Points, in no order, along strands that fork and pass close to each other.
Points whose rows are less than 37.8 apart are linked; no others are. Some points are linked to none.
zogi: [ 15  -1   0  13  -1  -8  10  -8  -3  -8  12   5  10   7   2 -11 -14 -33
   6  -1   6  -4  24  20  -4  -9   6]
dugi: [ -9  -4  10 -21  -3 -12   7  10 -11  15  17 -16  -7   7   7  -3   3  -9
  -2  -2 -27   5   6  23   1  -3  13]
fabat: [ 27  -1  -3  33   0  11   0  -8  -6 -11 -11  22  10  13  -4   5   1   6
   1   2  32  10  -5 -21  -6  -4  -6]
Keb: [ 18  11   0   7 -12   0   7   4 -15  -6  -9  -4  -1 -11   3  -2  -6  -8
  -6  11   2   0   5  -4  -5  -3  -2]
Sof: [ 21  18  -9  26 -13  -2   9  -1 -26 -14  -7  12  -7  -7  -1 -18 -13   9
 -14  14  24   0   2  -7   0  -5   5]
puzug: [  8  11   9  -5  -5   0  -7  16 -10  -5  -6 -24  -8 -11  -4  -7   2  -6
 -17  14  -6 -11   9  -4  10  -8   4]
Sotik: [-17   2   9 -23 -12  -4  26   5  -5  12  16  -2  -9  -4   7  -8 -10   2
  19  -6 -21   4 -14  26   8 -13   5]
Lefop: [ 11  -3  -4   8  -3 -12  11  -7 -12   0  -1   0   5   5   8  -3 -11 -22
   1   2   0  14  14   5 -21   6   2]
gizib: [-14   2   7 -24   3  -2   0   8  16  -5   1 -10  -6 -29  -9   1  15   1
   3   0 -10 -12  -4   2  20  -6  -4]
tal: [ -7  -6   4 -12   2 -14   0   1  -2  13  14 -13  -7   2   5   3   6 -14
  -4  -9 -21  11  12  11 -13  10   6]
bal: [  4  10  -7  -8 -17  -2  18   5 -31   5 -15   5  -8 -11  22   3 -10  18
  -3  20  -9  10 -11  -8 -12   8  -3]
nit: [ -6 -10 -20  -3  16  25  10   9   1  16 -14  15  11  16   6  15  -9  24
  -2  -4  10 -25  -6 -46   9  -3   1]
vemos: [ 10  -4  -4  16   2   9   3 -10  12  -5  -4  29  13  -8  -4  12  12  -8
  20  -8  16  14  -5 -11 -10   9 -17]
Zup: [-18   1   6 -14   2  -1  -5   1  20   5   4  -3  -6 -30  -9   6  16   7
   5 -10 -12  -8  -5  -2  13   6  -7]
zof: [-15   1  -1   0   5   8 -20   3   5  17 -15  13   7   7  -7  16  21  18
  18 -18 -10  17 -20 -20 -11  28  -7]
fus: [-19  -6   5   5  -3  -9 -11 -23  37  16   9  -5   2 -19  -7  16  16  15
   8 -21 -14 -10  -4  -8   2  24  -9]
tizo: [ 12  -4  -1  17   6   9 -18  -3  -7  -8 -15   2  21  19  -6   9  14   2
  -1  -2  14  24  -3 -23 -21  26  -6]
ger: [  1   8   1 -10  -2   4 -15  13 -20   6 -18 -11 -13   0  16   9   9  20
 -10  15  -9  10 -14 -16  -6   9   0]
Pusuz: [ 20   2   0  21   2   7  -1  -5   9 -13   0   6  10  -8  -2   4   3 -23
   3   1  13   6  15  -3 -11   3  -9]
Nizir: [-14  -4  -7   4  15  17 -11   4  13  16 -10  17  10  21  -2  15   7  14
  19 -25   8   2 -19 -33   6  -3   1]
mede: [-18  18  -2 -38  -3   3   9  18  -4  -3 -13 -16 -10 -20  10  -4   4  13
   9  22 -20 -10 -15   4  16  -8  -2]
Niv: [ 10   3  -1  14  -5 -11  -3 -10 -10  -4   6  -4  10  12  -3 -14 -14 -29
  -2   9   3 -13  28  19 -10  -1  12]
suzap: [-19 -12   5   9  -1 -15  -6 -29  32  18  18  -9  -1 -12   2  15   5  11
  13 -22 -19  -3  -8  -1  -6  23  -6]
lide: [-11   8 -15 -32  12   3   6   6   3  -4 -18   9  -9   6  18  -7  -6  30
   6  22   6 -24 -27 -11  25 -25 -11]
dipo: [-22   9  -7 -19  -4  -5  -1  -8  17  17  -1  -1  -7 -25   5   2   0  18
   9 -15 -25  -8 -19   5   5  14  -8]
dabo: [  9   0  -3  13   0   3 -18   8 -24   0 -17  -7  -7  15   5   2   4  22
 -20   8   8  13  -8 -20 -15  17   2]
taka: [ -4  -3   4   7   1   7  -7  -5  21   2   2  10   3 -18  -9  13  21  -3
   8 -13   4   6   0  -8   1   8 -12]
bopob: [ 14  -1   5   3 -15  -4  35  -7 -16   1   7  16   3   4  15 -11 -22 -14
  16   6   3  13   2  19  -5 -22   3]
Fon: [-12  -4  12 -23   4   0  -5  19  22 -17   5 -18  -9 -28 -16  -4  16   0
  -4   1 -10 -19   3   7  26 -11  -3]
debof: [  5   8 -11  28   2   7 -15   0 -14  -9  -6  -5 -18  21  -4  -2  -9  11
 -36  -1  21 -14   2 -12   4   1   5]
Remor: [ 14 -12  -5  15   7  -1  13 -20   3  -7   5  19  13  -2   7   4  -9 -24
  16  -2  13  24   3   5 -21  12  -8]
soru: [-13   6   2 -33 -12   7  37  14   0  -4   2  -2  -2 -15   4 -13  -7  -1
  11  13 -21 -19 -13  22  16 -20  -1]
duvum: [ -3   0  11 -13  -1   1  13  13  19 -23   4   1   2 -32 -16  -7   4 -10
   6   0   2 -19   2   8  27 -21  -8]
pegug: [ 10  12  -3  -4 -20  -3  20   9 -32   4  -6  -4  -2  -5  15 -13 -16   6
 -11  18  -8  -3   4   6  -8  -1   8]
vemi: [ 17  -5  -5  16   0   6  -2 -10 -10  -8 -14  13  20   8   0   8   5  -6
   2   3  11  25  -1 -17 -26  27  -8]
Sude: [-13  -2  -8   8  -4 -16   4 -26  20  20   3  19   1 -11   9   2 -13  16
  23 -27 -13  13 -25   9 -11  18 -10]
nutem: [ -2  -4 -23 -18  17  11  13   4  -9  11 -15  18  -7  11  16   4 -13  36
  -8  16  12 -26 -17 -22  22 -15  -7]
govi: [ -7  16  -7 -25  -7   4  12  12 -18  -3 -15  -3  -7 -13  22  -5  -5  35
   2  31  -3  -6 -25  -5  12 -14  -3]
lupi: [  3  25  -3  22 -12  -8  -7   3 -22 -18   1  -8 -10  -4 -12 -24 -11   3
 -20  14  19 -21  11   0  16 -10  16]
pana: [-12   1  -4   5   8  13 -14  -2  19  13  -6  22  11   4 -10  13  18  15
  21 -27   8   7 -18 -24   6   3  -3]
pas: [  1   1   9 -19 -16   0  16  17 -13   5  13 -12   1  16   1 -16  -4 -14
 -12  10 -21 -13   2  34   8 -20  13]
tarep: [ 22  -2  -2  23   2  13   2  -9   4  -8 -12  26  18   1  -3  10   5  -4
  16   0  24  15  -4 -17 -10   2 -15]
kul: [ -5 -10  17 -15 -12  -3  29   7   8   1  25   2   0   1  -4 -14   2  -9
   8  -3 -15  -8  -2  37  19 -27   9]
bafi: [  6  -7  -3   8  -2  -7  22 -18  -3  -1   1  22   6   1  13   5 -15 -15
  22  -4   8  27  -7   5 -20   5  -8]
Zegod: [ -1   5   7 -23 -17   4  28  13 -19   5   5  -7  -3   7  12 -14 -11  -4
  -3  14 -22  -8  -1  25   8 -17  10]
riliz: [  0  -2  19  -9 -12 -16  10  -3  -3   8  28   2   1   7  -3 -15  11   2
  16   0 -14  19   2  35   2 -12  16]
Ked: [  7   0  -1   3  -2  -4   9  -3  -4   1  -3   4   4  -5   6   6  -2 -18
   3  -1  -3  15   7  -2 -18   9  -7]
mig: [-15  -6  -4 -29  17   7  -9  10  28 -11 -13   4 -14   3  -5   1   3  13
   3  -2   7 -28 -14 -11  28 -27 -13]
zil: [  2  12  -8  33   1   2 -21  -5 -15 -13  -4  -5 -11  19  -8 -10  -4   6
 -26   2  31  -6   6 -10  -4   9   7]
niron: [ 10   2   9  22  10  13 -29   6  18 -18   1 -17  -2   5 -16   5   8 -16
 -17  -6  17  -5  19  -6   8 -14  -2]
damub: [ 14  16  -9  19 -19  -9  17  -7 -28  -7  -3   6   5   0   0 -25 -22  -8
 -10  15  12 -13  18  11  -9   1  13]
Mozik: [ -1   1  -2   8  -7 -17 -13  -9 -21   7   8 -12   9  24  -5 -15 -14 -24
 -10  13  -1 -15  26  27 -12  -1  16]
revaz: [-15   3  -3  -8  -6  -7  20  -7   0  15   1  13  -8 -13  12   6 -12   1
  21 -12 -11   9 -15  11  -8   3  -9]
fefu: [  2  -3   5 -11   9   9  -6  15   9 -15  -9  -8 -12  -5  -5   2   0   5
 -10  10  11 -17 -11  -5  25 -27  -9]
gug: [  4 -18  -3   7  15 -14 -15 -13   4  -1  23  -7  10  11  -3  -8   0 -23
   4  -6  -2  19  20  18 -21  15  14]
taza: [ -6 -11  13 -16  -8  -1  30   7  13  -6  21   0  -2 -11  -9  -9   0 -13
   2  -5 -14 -19   5  29  23 -19   7]
nug: [ -7   3  -7  16   1   9 -10 -15  27  12  -4  32  18  -5 -11   9  16  15
  27 -31   4   7 -16 -16  -1  16  -8]
fibov: [ -2  -7 -24 -11  18  18  15  11  -3  14 -15  21  -1  11   8   7 -11  33
  -9   9  12 -29  -8 -36  18  -6  -3]
gater: [  8  -1  -7  22  10   3 -31  -6   1 -11  -4 -17  21   9 -11  -1   6 -16
 -14   3   9  11  17 -10 -27  27  -2]
Vib: [ 13  -3   6   2  -9 -10  22  -9 -11   0  12  10   6  13  11 -10 -15 -19
  16   3   6  20   8  24 -10 -16  10]
nif: [  7  -2  15  -9 -13 -17  -2  -9  -7   4  31   7  12  10  -4 -22  15  -4
  17   8 -12  26  10  36 -10  -7  14]
kimu: [  3  -7  15  -4   1  -4   7   8  11  -6  16 -11   1 -16 -10  -4   9 -22
  -9  -7 -14 -17  26  18  16  -8   4]
muv: [  0   7   8 -10   2   3 -15  19  -8  -5 -11 -26 -14  -6   3   1   5   5
 -17  14  -6  -6  -4  -6  11  -8   1]
Zevub: [-20 -14  11  -3   0 -18   1 -16  18  16  24 -15 -10 -10   3  12   9   4
   7 -18 -20   3   0   6  -1  16   3]
palof: [-20   2   8 -27 -15   4  37   9  -1   7  12   1  -6  -2   6 -13 -10   1
  15   5 -21  -8 -18  29  14 -24   6]
Zos: [ -4   5   1 -16   5   6 -19  17 -11   5 -17 -21 -17  -2  10  10  11  16
 -11  15  -7   3 -15 -12   9   0   1]
Vamez: [  4  16   1  15  -3   1 -10   6 -16 -18  -3 -18 -17   4  -4 -13 -11   6
 -27  11  14 -22   2  -4  18 -13   9]
mub: [ 11   6  10  16   5   4 -19   9  16 -21   4 -17   1  -9 -15  -1   8 -19
 -12  -2   8  -8  22   1  13 -14   0]
zari: [  6  -5   4  12   9   2 -18   3  18  -6  14 -13   5 -12 -10   1  16 -22
 -11  -8  -2   1  29   4  -4   9  -1]
rarir: [ -3 -16   2  -4  12 -19 -11  -4  -2   8  19 -11  -1  11   1  -4   7 -18
  -3 -10 -14  19  18  13 -19  15  11]
tidu: [  3  -4  12  -5   8   8 -10  17  14 -23  -5 -14  -9 -14 -16  -2   2  -6
 -11   2   9 -14   3   0  28 -26  -4]
tef: [ 15   3 -13  16 -12 -10  10  -8 -28  -5 -11   7   6   2   7 -11 -18   0
 -14  16   8  14   6  -4 -29  21   7]
pip: [-23  -7 -11 -33  21   8 -16   4  36   0  -9   6 -14   6  -5   1   6  20
   4 -10   1 -27 -11 -12  30 -16  -7]
Guli: [  8   7  -5  12  -1  -5 -26   6 -19  -3 -15 -17  -1  11   2  -2   7  10
 -22  11   3  10   4 -16 -20  22   7]
fura: [ 10  -2 -11  23   4  -2 -16 -15  -7 -13  -7  -4  23   6  -7  -6  -6 -18
 -12  10  14  12  15  -6 -28  29   1]
navaf: [  6  -8   7  15   9   7 -18   2  23  -9  10 -11   3 -11 -14   9  24 -13
  -9 -12   8   7  19  -2  -4   8  -8]
taful: [-24  -3   0 -15  16  12 -25   6  26  13  -4   0  -8   2 -13  13  21  22
   4 -19  -2  -4 -17 -18  17   1  -1]
Lepe: [ -6  14 -14 -19  -2   5   5   7 -16   3 -17  14  -6  -6  21   0  -5  34
   7  24   4  -3 -33 -16  12 -14  -7]
Gafi: [-10   7 -11   5  -6  -6   9 -24  22  18  -1  31   6 -15   3   3  -9  11
  21 -27  -8   4 -23   2  -8  11 -15]
vaf: [ 11   9  -7   1 -12  -1   8   3 -30   1 -20  15  -4  -5  17   4  -3  21
  -3  18   3  14 -17 -17 -16   9  -3]
Rov: [ 10  -4   2  22  11  16 -29   6  10  -6  -7 -12   5  27 -11  14  10  -2
 -18  -9  19   5   7 -16  -7   4   1]
likup: [  5  -8  -1  14  12  19 -19   8   1   4 -11 -10  -3  32  -5  23   6  11
 -17 -11  12  -4   0 -24  -1   5   1]
vuled: [ -6 -16  18   0  -3  -9  12 -15  29  -5  27  -1   0 -24  -6   5   9 -10
   6 -14  -5 -18  16  10  20  -2  -3]
tenol: [  9  10  -6   8 -21 -10  17  -4 -32   2  -1   3   4  14   8 -22 -25  -6
 -11  16   4 -10  16  18 -13  -1  18]
Sovi: [ -8  -9   1   8   3 -13  14 -19  11   7  13  12  -3  -6   5   8  -3  -3
  24 -19  -1  20  -8   9 -11  13  -8]
pek: [  9   0  -3   4   6   8  -7   5 -10  -4 -12 -11 -19   8   2   4  -3  16
 -25   8  13 -11  -8 -12  16 -12   1]
pupi: [ 14 -10 -11  17   8   3 -10 -15  -7 -11  -9   1  26  10   0   2  -5 -18
  -8   0  10  25   6 -10 -31  35  -4]
lepi: [-11   6   4 -21  -4  -2   3   8  -5  10   0 -11  -9 -16   6   8   7  -3
   0   1 -22   1  -4   2  -1   6  -3]
gilo: [  8   3   0  24   8   6 -35   2   7 -11  -7 -21   9  17 -11   5  11  -6
 -17   1  13   9  12 -14 -15  15  -1]
ful: [-14  -9   7 -20  15   6 -22  16  22 -10  -4 -21 -18  -8 -12   9  16   7
 -11  -3   1 -13  -5  -3  25 -15  -7]
deta: [  1 -10   3   2   7 -13 -11   1   5   3  24 -17   2   3  -7  -6  11 -28
 -13 -11 -14 -12  34  22  -5   3  12]
mif: [  1   0   1 -10 -11 -16   2   2 -25  13   2 -11   2  20  13 -15 -13 -10
 -10  12 -13   9  14  19 -18   0  18]
muz: [-10   4  15  -2 -15 -18  19 -12   1  11  24  11  -1  -5  -1  -9  -4  10
  36  -7 -11  22 -11  29   1  -9  10]
Mur: [-23  -6  -2 -20  16   7 -24  -1  39   5  -1   0  -9   0 -14   7  16  25
   2 -19   2 -15 -13 -14  27  -7  -2]
kadof: [-17  -5   8 -13   0  -8  -1  -5  17  12  13 -10 -10 -21  -4  10  13   3
   1 -15 -16  -3   3   2   5  15  -7]
tedu: [-16  -7   3   7  -1 -20   5 -24  15  16  11   7  -3  -7   3   8  -4  13
  25 -23 -11  17 -16   8 -14  20  -6]
tep: [  3  -3  -3   3   1   5 -13  11 -23   8 -20  -2 -11  16  14  13   7  27
 -11   8   3  10 -20 -25  -5  11   2]
nudo: [  1 -10   8   2   2 -19   7 -16   1   1  24   8   4   3   2  -6  -1  -3
  30  -4  -2  37   0  19 -12   5  11]
tun: [-11   8  -6  -5  -6  -5  13 -15  15  12  -1  21  -2 -20   3   5  -4   3
  17 -15  -8   1 -17   3  -3   4 -14]
Zaz: [  8  -4   4  21  13  18 -27   5  19 -13   0 -13   0  22 -13  16   7  -8
 -20 -11  21  -8  11 -11   2  -8  -3]
Fubu: [-26  16  -6 -39  -1   2   9  10   7   3  -5 -11  -8 -25   6  -7   2  15
  12   8 -25 -12 -17  10  15  -2  -6]
Finaf: [ 11   7   1   1   3   6  -5  11 -13 -15  -9 -17 -19   2   2  -4  -7  13
 -25  16  11 -18  -7  -8  23 -19   2]
bug: [ 16   3 -12  11 -12  -4  11  -6 -28  -5 -16  15   3  -2  12  -5 -10  12
  -9  15   7  19  -6 -12 -26  19  -1]
seka: [ 16   8   3   6  -3   5  -1   5  -8  -6 -11   3  -3 -10   2   4   0  -2
  -3   8  13   1  -7 -11   2 -13  -8]
Kiti: [  8  -3  -9  -3  12  19   2   7   1 -12 -10  -2 -14  15 -12   8 -14  13
 -29   8  14 -37   4 -17  26 -15  -9]
fena: [  0 -11 -13 -19  14  17   7   9   7 -12 -15   3 -13  10  -1   6 -11  19
 -15  15  10 -41  -2 -17  27 -20 -16]
ropul: [  3   0  -6  11   8 -10 -20  -2  -2  -1   5 -17  10   6  -7  -6   0 -30
 -13   2  -4   0  29   6 -19  15   8]
tazat: [ -6   9   0  -7   0   6 -12   4   1  12 -14   9  -2  -6   2  12  13  10
  10  -3  -4   8 -19 -18  -3   5  -9]
rir: [ -6  -6   1   3   5  10 -21   7   0  10 -15   3   8  15  -5  19  22  14
   9 -10  -3  23 -13 -24 -15  25  -7]
befab: [ 10  17  -7  -6 -17  -1  14  13 -38  -1 -11  -4 -10 -13  18 -11 -11  24
 -16  23  -6   3  -4  -2  -4   2   7]
Gat: [-15  20  -6 -25 -10   4  16   2  -5   9  -8   8  -5 -23  13   1 -10   8
  15   4 -15  -3 -20   5   4  -5 -10]
gad: [  7 -11  -9   8  14  28   2  12   5   5 -12   1   1  23 -10  26  -4  13
 -18  -9  12 -26   6 -33   9  -5  -1]
veneb: [ 27   5  -4  25  -5   4   5  -7  -4 -16  -8   9   9  -2  -1  -2  -6 -15
   1   8  22   6   9  -8 -11   1  -9]
piget: [ 15  13   4  32  -2   2 -13  -5   4 -22   2  -4   6  -4 -13 -11  -8 -26
  -6   8  19 -17  28  -1   7 -10   3]
lim: [ -5  14  -2 -27  -6   5   5  18 -16  -3 -14 -15  -8 -15  15  -1   0  18
   0  27 -10  -8 -16  -4  14 -12   0]
Bol: [  1  -3  18  -8 -13 -11  14   2  -3   4  26   4   2  10   0 -16   6 -13
  10  -1  -8   8   2  36   8 -22  12]
Bupav: [  0  -8  -2  -7  13  13   0   4  13  -3 -12  15  -1   7  -5  13  -4   9
   0  -1  21 -15 -11 -18  22 -30 -11]
Fibi: [ -1  -4   2   6  -5 -13  25 -17  -2   3   9  24   0  -3  12  -1 -15  -8
  34  -8   5  28 -11  14 -12  -6  -3]
buvug: [  5   2   0   3   1  -7 -12   7  -4   3  -2 -17   3   0   0   0   5 -18
 -14   2 -11   7  19   0 -17  17   2]
Gikir: [ -1  10   6 -16  -3   5  11   9   4  -8 -10   5  -1 -23   2  -1   0   4
   9  11   4 -11 -13  -3  17 -23 -11]
fuzun: [ 25   8  -6  32  -1   4  -4 -10 -12 -17 -10  12   7   7  -6  -4  -4   2
  -7   9  30   7   4 -14  -8   3  -3]
Zuk: [  8   9   6  -4 -18  -4  13   9 -14   3   8  -8   4  13  -1 -18 -12 -22
 -15  11 -12 -23  13  29   4 -19  13]
kad: [ 12 -11   8   3   5 -15   3 -17  -4  -4  24  13  16   8   1 -16  -2 -13
  24   2   5  36   9  26 -14   1  17]
Dezop: [  6 -19  -4  13  15  -5  -6 -17   7  -7  16   0  15   4   1  -2  -2 -28
   4  -9   6  22  13   6 -24  23  -1]
Tam: [  5  18  -2  34  -6  -4 -16  -7  -5 -20   0  -8   2   2 -12 -14  -6 -15
 -10  13  27 -15  23  -6  -1  -1   8]
Makov: [  3  -6   3   9   7   7 -22   6  -1   0 -13  -3  12  16  -5  15  22   3
  -2  -6   2  23  -6 -22 -20  24  -7]
Seti: [ -5 -12 -13   6  17  24   6  10   1  15 -11  15  13  24   3  21  -5  16
   3 -17  15 -14  -8 -42   4  -1   0]
pasad: [ -2  -7   6 -10  -2 -19  -1  -1 -17  12   9  -5   1  23  10 -12  -6 -11
   4   4 -14  26   8  20 -18   1  17]
Vivi: [  5   1   7  -4  -3   5  11   6  12 -14  -4   6   2 -28 -10   0   3 -10
   8   0   8 -10  -1   1  18 -19 -13]
reb: [ -8   3  -6   7  -2   4 -11 -19  38  12   3  19  13 -15 -14   6  15  21
  17 -25  -3  -4 -13 -13   7  13  -8]
dume: [  0  -7  -4   3   3  -4   1  -9  -1   2  -2   5   7   2   3  11   5 -15
   5  -6  -5  23   1  -5 -25  25 -11]
vur: [ -5  -6   6  10  -1 -13  22 -20  10   6  18  19  -1  -9   7   0 -10  -3
  31 -15   4  17  -8  17  -3  -2  -3]
lop: [  1 -10   1   7  10  18 -12   8  -4  10 -14   3   2  26   0  21  11  13
  -3 -10  11   5 -12 -28  -1   1  -1]
Todav: [  0   2   3  -8 -11 -19  -9  -1 -23  11   7 -11   7  28   4 -20 -10 -13
  -8  12 -12  -3  15  34 -12  -8  20]
Liro: [ 11  -7  -9  11   1 -11   6 -15 -19  -3  -7   3  15  11   9  -8 -21 -15
  -6  11   7  20   8   1 -30  20   8]
suvun: [-10 -12   4  -6  17  16 -27  16  20   7  -4 -17  -9  14 -12  25  21   8
 -14 -15   4  -2  -4 -15   8  -1  -2]
tenuz: [-11   2   3 -14 -11  -9  20  -3 -13  15   0   6  -8  -2  17   3 -15  -1
  15  -2 -16  17 -10  11 -11   2  -1]
Ladof: [ 10  13   7   2 -15  -1  13   9 -11  -8   1 -11   6  -2  -6 -15 -11 -18
 -12  11  -8 -25  18  14  13 -18  10]
tasul: [-18   1  10  -9 -12 -11  25  -9   5  11  18   8  -7  -9   5 -12 -13   9
  32 -11 -15  10 -18  26   6 -15   5]
Tegoz: [  9   4 -13  16   6  11  -4   5 -20  -2  -8  -1 -20  19  -1   3  -7  20
 -31   2  17 -14  -6 -14  10  -4   0]
nozem: [ -9  -8   9 -11  18  13 -30  17  16  -2  -5 -24 -17   2 -11  15  17   6
 -19  -7   0  -7  -2  -9  16  -8  -5]
luniz: [  2   5   2  -6   0   7  -6   6  -4   3 -15   7  -4  -6   3  10  10   9
   3   7   6   4 -16 -16   5  -8  -8]
gena: [ -1   4 -16 -12   9   9   8   3 -14  11 -14  24  -5   8  20   4 -11  38
   1  17  12  -8 -32 -20  17 -16  -6]
miz: [-21 -10   0 -13  19  18 -25  13  21  15  -8  -7  -6  17  -8  22  19  15
  -4 -21   0  -3 -10 -22  10   2   0]
tazoz: [  1 -16  12  -3   1  -9   0   0  11  -2  28 -12   2  -3  -7  -6  11 -21
 -11 -12 -16 -14  29  25   9  -7  12]
neve: [-21  -4   1 -10   1 -16   1  -6  -1  18   3  -2 -12  -4   8  11   1   6
  10 -14 -27  21 -14   6 -18  25  -6]
faduf: [ 10  13   7  -4  -9   1   4  14 -10  -8  -2 -19   4  -9  -4 -10  -2 -16
 -15  14 -11 -16  15   7  11 -12   6]
tev: [ -8  -3   8 -12  -5 -16  11  -1 -15  10   7  -2  -7  13  11  -4  -9  -4
  13   2 -17  30  -4  17 -14   0  10]
kef: [ 18  -7   0  21   7   6  -1  -9  17 -12  12   6   8 -11  -6  -1   4 -32
   3  -6  12   3  26   7 -10   5  -7]
Raz: [-13   1  13 -27 -11  -7  15  10  -9  15  17 -10  -9   9   5 -10   4   2
   5   2 -30   4  -6  32  11 -13  11]
Vik: [-23   4  -6 -12  -2 -10  -3 -11  13  24   3   1  -8 -16   6  10  -1  14
  10 -21 -26   6 -18   3 -10  25  -8]
sadi: [ -5 -13  -4   7  12  19  -3   9  -4  12 -16  14  12  28   5  21   3  17
   7 -18  11   0 -14 -39  -2   3   1]
sizop: [  2  15 -11  39  -3  -3 -22 -10 -14 -19  -2  -3  -1   9 -13 -15  -6  -3
 -16   9  33  -6  15 -11  -6  10   9]
tozo: [ 23  -1  -4  20  -5  -4  20 -12  -5 -10   8  15  11   2   6 -13 -20 -30
   8   5  15   3  17  16  -7 -13   2]
pilad: [ -1  -6  -5 -20  13  11   2  11   1  -9 -15  -4 -15   8   4   5  -5  18
 -13  15  11 -26 -12 -10  25 -24  -9]
lam: [-31  12  -7 -32  -1  -4   2   2   8  16   0 -10 -12 -24   8  -1  -1  18
  10  -2 -31  -7 -17  10   7  12  -5]
nolab: [  5  -8 -14  -5  14  25  -1  10   0   1 -12  -2  -8  18  -9  20  -5  18
 -26   4  11 -35   6 -27  15  -4  -4]
Neno: [-13  -4   6   4  -1   1 -14 -17  39   9   5   5   3 -21 -15  13  20  19
  10 -21  -1 -10  -6 -12  12  10  -7]
Rika: [ -7  -6  15   3  -7 -22   8 -19   6   7  25   6   0  -4   0  -5   2  12
  33  -8 -10  29  -7  20  -6   5  12]
sim: [-13   6  -5  -5  -2   1 -12  -2   7  17 -12  12   1  -7  -3  14  14  10
  12 -13 -15  14 -19 -11 -14  25 -11]
Fot: [ 15 -18  -3  20  15   3  -1 -16  17 -12  21   6  12  -2  -2  -2   1 -33
   7 -10  13  13  22   7 -17  17  -3]
giz: [  5   5  -7   2 -16 -17   7   1 -33   7  -2  -6   2  14   7 -19 -22  -3
 -17  17  -5  -4  17  14 -18  11  18]
telon: [ -6 -13  -1  11   7   1   2 -17  12   0   6  17  11   1   0  13  10  -8
  16 -18   0  23  -5  -5 -22  34 -16]
Pepid: [  5   2  11   2   3   2  -9  12  15 -17   9 -16   0 -18 -16  -4   9 -21
 -11  -2  -7 -16  24   8  17 -12   2]
reso: [ 20   4   1  11 -14  -3  29  -8 -12  -7   0  14   7  -5  10  -8 -22 -21
   5   7   9   1  12  11  -4 -15   1]
fuvi: [ -3  -4  15 -13   9   4 -17  19  19 -19   1 -25 -10 -17 -18  -1  15  -1
 -12   0   0 -14   7   2  28 -17  -2]
nafeb: [  2 -10   0  10  13  -8 -19  -5  12  -2  21 -16   8   1  -9  -5   8 -31
 -11  -9  -7  -5  38  13 -11  11   9]
kon: [  3  -7  -4  14   4  10  -3 -10  10   0  -6  21  18   2  -7  15  18  -2
  18 -15   9  21  -7 -13 -18  26 -16]
rus: [  7   9   2 -15 -20   0  27  11 -26   6  -2  -8   0   2  16 -14 -16  -3
  -9  19 -16 -11   3  13   1 -13   9]
nipe: [  9  23  -6  24 -17  -7   4  -3 -25 -14  -1   0   2  -3  -8 -23 -15  -8
 -12  18  17 -20  20   7   1  -2  14]
gan: [  8   6   0   7   1  -5 -24   6 -10  -1  -9 -21   2   3  -1   4   9  -6
 -18   6  -7  10  11 -11 -19  20   3]
Mida: [ -5 -10  11 -20  -6   1  25  12  20 -18  11  -1   2 -28 -14  -7   5 -13
   1   1 -12 -26   8  21  27 -18   2]
tumul: [ -3  11   1 -25 -11   7  28  12  -4 -11  -7   0   2 -24   7  -8 -10   3
   9  19  -8 -16 -15   6  16 -23  -7]
rek: [ 15  -8   3   4   0 -14   4 -14 -10  -3  16  13  15  17   5 -18 -14 -17
  19   9   9  29  10  26 -16  -6  16]

A fork is a point with three links, a tip a point with one. Leave the first point through the second and follow the links. Name the first fork or tip that comes.
ful; nozem | mig
nudo; kad | mif
Vivi; duvum | nif
Finaf; pek | piget
nolab; Kiti | fuvi
neve; Vik | sadi

A fork is a point with three links. Follow the links from the first point to the second and name the forks in between, in order.
Finaf; Niv | mif
gad; Fon | fuvi
Nizir; lim | sadi
luniz; kimu | Rov
kef; tozo | Sotik
zari; befab | nafeb
Guli; fibov | nafeb, Rov, sadi

Name the points in between on the shortest way along the links from the first point to the second, in order.
puzug; dume | faduf, Ladof, Zuk, pas, Zegod, rus, pegug, befab, bal, vaf, bug, tef, Liro, Lefop, Ked
tenol; Sotik | giz, mif, Todav, Mozik, Niv, zogi, tozo, reso, bopob, Vib, rek, kad, nudo, Rika, muz, tasul
nit; neve | fibov, nutem, gena, Lepe, govi, lim, mede, Fubu, lam, dipo, Vik
kad; fuzun | nudo, Rika, muz, tasul, Sotik, Raz, dugi, tal, rarir, gug, Dezop, Fot, kef, Pusuz, veneb
suvun; Rov | nozem, ful, fuvi, Fon, gizib, Zup, kadof, Zevub, suzap, fus, Neno, reb, nug, pana, Nizir, sadi, lop, likup
nif; Rika | riliz, Bol, kul, taza, Mida, duvum, Vivi, Gikir, tumul, soru, palof, Sotik, tasul, muz
